Each row is a point on a landscape with many valleys, with its height.
From any point a ball rolls to the lowest of the 2 points nearest to it. It stops when none of these is lower. Distance is the straight distance between rows; heights are no part of it.
mek h=549: [ 14 -24 -34  32   9 -23  11   7 -30  10   9 -18  -1  32  21 -35  24  -5
  10  22 -13]
Fak h=439: [ 43 -28 -34 -34  -7  31   5  11  19   4  15  -8 -24 -10 -34 -23   3  21
 -16  34 -56]
Popuv h=369: [  3 -64 -48  26  81 -40  -7  22  20   4   7 -15   8  33   5 -14   7  19
  11  37  -5]
Tage h=342: [-18  26  26  -7 -24  15  30 -39   0 -12  39 -45 -20  16 -15   3  56  -6
  26 -11 -43]
Figet h=358: [ 20  18 -39 -28 -52  35 -22 -37 -12 -34 -30  45 -13  19  51  -5 -33 -26
 -22  22  -3]
lotip h=498: [ -3  14  22 -10  -8  28   9 -52  31 -15  12  26  -7   6  -1   5   6   0
 -16 -24 -21]
guri h=238: [ 11  32  38  61 -10 -54 -15  18  -4  19  17  -1   1  22 -17   1  40 -25
   7 -77  19]
momat h=305: [ 14 -53 -37  26  80 -29   0  -9  41  10   3  11  25  29 -22 -15  12  27
 -13  13 -20]
divef h=159: [-50  12  46  -3   0   8  18 -43  23  -8 -26  41  10 -12  19  38 -34   2
 -11 -28  52]
mepu h=523: [-13 -36  -8  13  41  -9  31 -71  37  -3   6   5  19  53  -8  11  29  22
   4   5 -10]
Suvut h=630: [ 16 -36 -45 -11 -19  25  22 -48   6 -18 -13  36 -25  38  35 -13 -13   0
 -21  49 -24]
sudot h=271: [ -3  33  46  58 -23 -60   0  33 -27  15  10 -14  -7  24  -5  19  40 -35
  18 -58  44]
los h=441: [ 24  -3 -23  24  12 -26 -23  78 -21  35  17 -22  10 -30 -39 -49  18  -4
  15 -10 -19]
Nive h=425: [  9  33   2  23 -14 -36 -31  80 -24  33  19 -27   9 -35 -38 -28  24 -16
  20 -39  -6]
mav h=520: [  7 -19 -24 -47 -16  32  -5  16 -10  -5 -32   1 -10 -17  14  10 -36   8
  -6  60  24]
kuf h=392: [ 25  42 -29 -34 -50  22 -54 -16 -18 -38 -43  33   6   1  37   0 -36 -29
 -26   7   3]
megak h=308: [-22  33  33 -28 -53  27  36 -46 -12 -27  34 -41 -41   9   3  27  37 -12
  29   1 -43]
belu h=390: [ -7  23   8 -37 -20  29  -1  26 -16  -3  -2 -22   0 -32 -15   8  -6  -1
   4  14   7]
Nenid h=112: [  7  40  33 -16   6  19 -34  10  31   2   5  17  21 -44 -40   3 -14   5
 -20 -58  -2]
lef h=606: [ 26 -40 -46 -31 -37  29  30 -49   1 -22  -1  12 -45  36  22  -7   1   2
 -10  53 -59]
nelan h=310: [ 29   7 -39  -8 -29  26 -13 -18  -7 -16  -7  32  -9  14  28 -30 -12 -22
 -22   8 -22]
rupa h=432: [-55   7  60   9  23 -12  35  -8  -1   9  15 -35  13 -13 -13  32  24  12
  28 -19  25]
sivak h=508: [-27 -39  34  46  36 -61  13  24  -6  23 -17   1   8  22  22  36   5   2
  28  -6  68]
Todus h=571: [-31  -3  -6 -11 -15  -5  11  34 -54  -4 -26 -16   4 -12  40  20 -27 -12
  23  44  47]
Fuz h=578: [  8  -9 -31  -2 -26   9  33 -25 -22 -11  29 -41 -28  41   8 -26  50  -7
  24  43 -58]
Giluv h=410: [-14   9   3 -31 -12   6 -20  14  -7  -3 -51  28  20 -29  15  21 -48  -6
 -18   4  59]
naf h=372: [-16  53  40  12  -6   7  -3 -22  20   1  51 -36  -2  -9 -44 -12  52   3
  15 -53 -48]
ves h=541: [-18 -54 -15   2  55  -5  24 -55  52  -7  -5  12   5  41  -3  21   7  34
   0  32  -7]
Zan h=388: [-24 -33   4  20  49 -25  16  12  -8  11  19 -45   9  15  -2   1  28  20
  33  22   1]
voma h=483: [ 33 -60 -65  -2  34   4 -16  43  -6   2 -11   6  -6   2  17 -32 -30  12
 -10  71  -7]
gakis h=438: [-22  16  19 -45  -6  16   0  49 -23   3 -17 -36  10 -46 -12  27 -21   9
  12  31  39]
sevud h=551: [  3  -9  12  23  13 -40 -11  69 -17  25 -23  16  21 -24  -6   7 -10 -14
  12 -21  43]
Num h=515: [ -2  23   6 -11  -4 -21 -27  71 -27  12 -26  -7  25 -44 -16   6 -18 -14
   4 -19  35]
gotu h=94: [  1  -8  19  -9  34   3 -16  44  13  23  -7   3  24 -47 -37  -4 -20  16
 -11 -17  22]
virol h=362: [-21  38  34  15  -3  -5  16 -36   8   6  49 -54   1  18 -37 -11  69   0
  26 -41 -33]
fevi h=270: [-36  35  51 -12  -3   6  -6 -19  21 -10 -22  35  21 -29   2  42 -39  -2
 -15 -49  50]
Met h=618: [-30  -4   5 -42 -39  38  20 -40   7 -19 -42  25 -21  -4  36  41 -42   4
  -5  40  40]
koleg h=472: [ -9 -17 -11  -3  -4  -4  -9  15 -16   3 -43  35  12 -10  33  10 -45  -8
  -8  15  52]
gogov h=458: [  9  63  15  27 -44   9  -9 -64 -15 -29  34  -8 -19  37  34   0  20 -28
   3 -29 -30]
Sem h=395: [ 20  32   7   9   1  15 -21 -15  29  -1  34   6   2  -9 -32 -33  24  -2
 -12 -45 -54]
Fabu h=590: [ 18 -34 -31 -28 -30  19  36 -40   0 -16  19 -24 -43  29  -3  -2  31   9
   9  39 -74]
kigo h=166: [-11  23  37  13  18  -6  -7  14  15  15  16   1  19 -31 -34  -4  11   3
  -1 -57  -1]
Tuf h=205: [ 30 -17 -23  56  -4 -43  -1 -21 -17  11   2  11   0  62  14 -30  30 -21
  -9 -31   6]
tifa h=490: [ 29 -35 -27 -52   6  34 -13  18  19   7 -31  14  -5 -21  -3   4 -47  26
 -22  56  22]
dutum h=242: [ 14   2   4  42  -5 -30   3 -26  -6   5  -1  22   2  39  21 -14  14 -19
  -9 -47  15]
Setib h=244: [-23  21  16 -40 -59  30  38 -23 -31 -25  11 -36 -37  -2  19  32  11 -14
  24  32 -17]
Vinus h=384: [ -2  16  26  -3  11  15   8 -20  35   4  37 -13   2  -8 -48 -15  41  13
  -2 -33 -48]
mimar h=705: [  2 -51 -44  16  13  -4   4 -14  -4   0 -32  40  -5  28  54 -13 -37   1
 -12  49  23]
vife h=340: [ -4  58   2   6 -36 -11 -19  32 -40  -8   6 -20   6 -13   9  -2   4 -29
  13 -27   1]
sozab h=465: [ 31 -54 -48 -33  24  25  -8  27  15   0 -11   3 -17  -6   2  -9 -36  29
 -13  73  -4]
vaz h=226: [-31 -10  39  -9  39   0   6  41   3  16  -3 -18  19 -46 -21  22 -19  22
  14   2  39]
gekab h=296: [  4  19  -1  26 -19 -23  -4  15 -28   4   3   3   1   7  18 -14   8 -25
   7 -30  11]
bofu h=503: [ 18 -36 -40   5  17  -5  -9  49 -28  11 -10  -5   4  -8  16 -24 -17  -2
   6  44   7]
Gasad h=414: [ 31  58 -11  -4 -36  11 -64 -10  -9 -25 -19  35  18  -9  21   2 -26 -24
 -21 -32  -9]
zum h=324: [-38  -5  22  13  16 -14  32  13 -29   9  28 -71  -1   5  -4   7  46  10
  49  24  -2]
defu h=383: [-52  29  64  22  10 -31  31  13 -19  15  24 -49  13 -17 -18  27  37  -2
  36 -40  26]
Rilub h=243: [ 12 -44 -14  10  64  -6   1   4  42  15   7  12  16  -4 -36 -18   3  30
 -18   7 -24]
Milol h=223: [ 58 -19 -60  24   5 -13 -31  29  -6  14 -11  46  11   8   6 -62  -9 -18
 -28 -13 -24]
Mab h=254: [-44  -1  28 -10  -6   7  44   3 -32  -5  21 -61 -16  -2   8  25  33   5
  44  37  -1]
Sed h=563: [  3 -11   4 -13  14  23 -11 -23  39   2 -22  57  14 -15  -4  -1 -38  10
 -37 -18  21]
Latob h=443: [-29  16  54 -28   4  27  21  -5  21  -1  17 -20  -4 -35 -36  28   7  17
   5 -16   1]
luvog h=262: [ 16  53  24  62 -33 -42 -24 -12 -25   0  27 -17 -10  33   4   0  34 -35
   9 -68   0]
Kolik h=526: [  8 -31 -33  28   7 -26   4  39 -47  13  -4 -12   0  13  33 -21   1 -10
  17  34  12]
vopo h=735: [ -2 -67 -56  23  40 -18   8 -17   5  -8 -18  21  -9  46  50 -11 -19  10
  -4  63   9]
tifo h=484: [-16  19  13 -33   0 -15 -21  80 -36  11 -33 -30  28 -54 -18  21 -28  -2
  10  11  54]
Kaded h=397: [  5  79  10 -10 -31   4 -55  46 -15  -1  19 -34  12 -47 -37 -10   7 -10
  10 -37 -25]
befed h=518: [ 27 -43 -24 -34  -3  37  11 -51  54 -10 -20  53 -24  10  -2   2 -33  26
 -45  28 -26]
kelu h=442: [-13 -42  -1  35  47 -39  17 -13   3  14   2 -16  17  39   7   1  21  13
  18   2  18]
nul h=287: [ -2  78  38  46 -43 -27 -17 -22 -28 -15  24 -12  -4  20  20  23   9 -34
  11 -64   8]
tolo h=493: [-48 -10  58 -10  33  10  27  -5  20   6   7 -16   9 -26 -19  39   2  26
  14  -1  26]
liti h=403: [-29  45  46 -21 -16  19  13   9   0  -4  30 -39  -6 -35 -31  16  23   2
  17 -21 -16]
viro h=440: [ 22   7 -20   0   2   7 -20  47  -7  15  15 -13   9 -29 -33 -41   7  -1
  -4  -6 -28]
puli h=207: [ -7  17  40  38  15 -36  -1   9   7  23  19  -2  16  -1 -24  -5  31  -5
   7 -66   8]
ril h=196: [ 53 -17 -58  40   9 -24 -17  14  -1  17   7  26   5  28  -4 -65  16 -13
 -25 -19 -40]
peti h=522: [ -7  -1  30 -20  11  30   9 -38  47  -5   1  34   0 -13 -20  11  -9  16
 -26 -23  -6]
vegef h=375: [-19  67  31  -6 -24   7 -11  25 -17  -7  26 -35   4 -32 -20   5  14 -13
  19 -34 -11]
Budaf h=408: [ 27   4 -18  10   8   9 -10 -15  19   1  15  24   5   8 -13 -41  11  -2
 -24 -29 -43]
Vuka h=429: [ 17  85  10   9 -50  10 -51 -20 -19 -33   3   7  15  -8  21  17 -17 -24
   1 -35 -21]
zedu h=411: [  8  60  15  14 -20 -30 -52  73 -12  20  11 -16  20 -45 -43 -11   9 -17
  14 -58  -1]
zes h=481: [-19 -54  -5 -10  45   4  20 -19  34  -7   6 -13  -9  17  -9  19   6  34
   7  46 -14]
fen h=128: [-46   7  32 -36 -35  22  49  -8 -34 -17   9 -50 -29  -9  15  46  11   1
  39  46   6]
Bokov h=565: [  5 -12 -29  23  -2 -13  25  -9 -35   4  22 -46  -8  42  13 -32  47  -8
  21  31 -29]
tisak h=476: [  4  34  12  13 -22  13  -2 -54   8 -21  17  18  -9  25  22  -7  11 -19
 -10 -32 -22]
zipuv h=426: [-45 -22  37  20  30 -28  21  10  -6  15 -13   2  15  -8  19  32 -13   9
  18  -3  54]
fem h=480: [ 44 -54 -33 -32  32  27   4 -20  62   2 -10  39 -16  -1 -31  -7 -29  40
 -46  35 -32]
Depim h=352: [  0  21   1 -35 -32  36   3  -8  -3 -15   2  -1 -12 -14   0   6  -5  -6
  -6   7  -9]
pev h=175: [ 14 -18  11  -5  45  11  -7  24  35  21  11   7  17 -35 -50 -19  -3  25
 -19 -14 -12]
fupap h=666: [-13 -19  -6 -26 -19  35  16 -44  18 -13 -28  38 -16   6  31  18 -36   7
 -16  32  18]
finu h=449: [ 57 -48 -49 -57  -4  30  -1  26  15   4   2 -15 -31 -14 -20 -10 -19  35
 -14  64 -38]
Lon h=311: [ -4  22  -1 -27 -46  33  18 -32 -14 -26   5  -2 -28   8  23   9   5 -16
   6  14 -19]
Mik h=560: [  0 -34  17  46  26 -58   0  61 -15  30 -20  15  11   4  11  18   2  -9
  20  -5  57]
Kofet h=421: [ -8 -64 -40   0  65 -11   6   1  31 -10   4 -15 -10  30   5   2   3  27
   8  62 -14]
Mir h=485: [ -7 -28  -8  27  24 -20  23 -48   4   1   0   3  11  50  19  -4  18   5
   3   4   6]
Nor h=567: [-25  -4  -8 -45 -32  30   9  -6 -17 -12 -47   6 -10 -12  35  34 -46   3
   2  58  49]
bod h=527: [-24 -10 -16   2 -21 -15   4  22 -43  -2 -44  18   6   0  54  20 -41 -20
   9  31  61]
kav h=609: [  7 -43   0 -11  51  14  -6  -5  54  13 -18  42  11 -19 -19  -2 -42  32
 -36  10  17]
Fif h=444: [  8  84  19  14 -54  19 -23 -46 -20 -36  23  -7  -8  10  31  18   2 -30
  10 -26 -29]
fudub h=453: [ 38 -47 -32 -30  13  22  16 -21  40  -2   8   7 -25   3 -36  -8   1  33
 -26  32 -59]
nuvo h=427: [ 27  -4 -23 -12  -1  23  -4  14   6   4  18  -5  -6  -8 -23 -38  14   4
 -11   9 -45]
bupov h=60: [ 27  33  10 -46  -6  40 -42   1  35  -6 -11  29  11 -36 -27   0 -27   9
 -37 -30   2]
rokav h=663: [  9 -39 -40 -17 -10  29   8 -33  10 -11 -32  46 -15  17  35  -3 -38   5
 -24  49   8]
Zedi h=307: [-36 -14  29  19  12 -15  17 -26   6   7 -27  34  11   4  29  23 -25   2
  -2 -13  53]
Pufam h=261: [ 32  -6 -37  12  -7  -5 -22  17 -14   4 -15  37   9   3  17 -37 -16 -18
 -18 -12  -4]
Rimap h=168: [ 45 -24 -53  49  14 -35  -5 -21  -1  12   5  22   5  57   6 -53  27 -12
 -24 -21 -28]
Riruf h=336: [-17  26  29 -19   0  -1 -29   6  16  -3 -39  40  27 -36  -5  28 -47  -3
 -25 -43  54]
Fuvob h=329: [-32  39  51  34 -14 -46  19  30 -35  13  16 -35   6  -5  -2  24  26 -21
  30 -45  36]

Call two points neighbours if one is among the 2 nearest of the other. Go from one point of each pair to the other, from neighbour to neighbour, staying as low as possible. Name the highest point that can't be avoided.
divef / nuvo => Mik
vegef / fen => los
nuvo / bupov => Fif
gotu / Rimap => tolo

For each start below, name the point where the ball stops.
Fabu => sozab
bod => divef
vopo => gotu
defu => bupov
gogov => Rimap
ves => gotu
fupap => sozab
nul => bupov
Budaf => fen
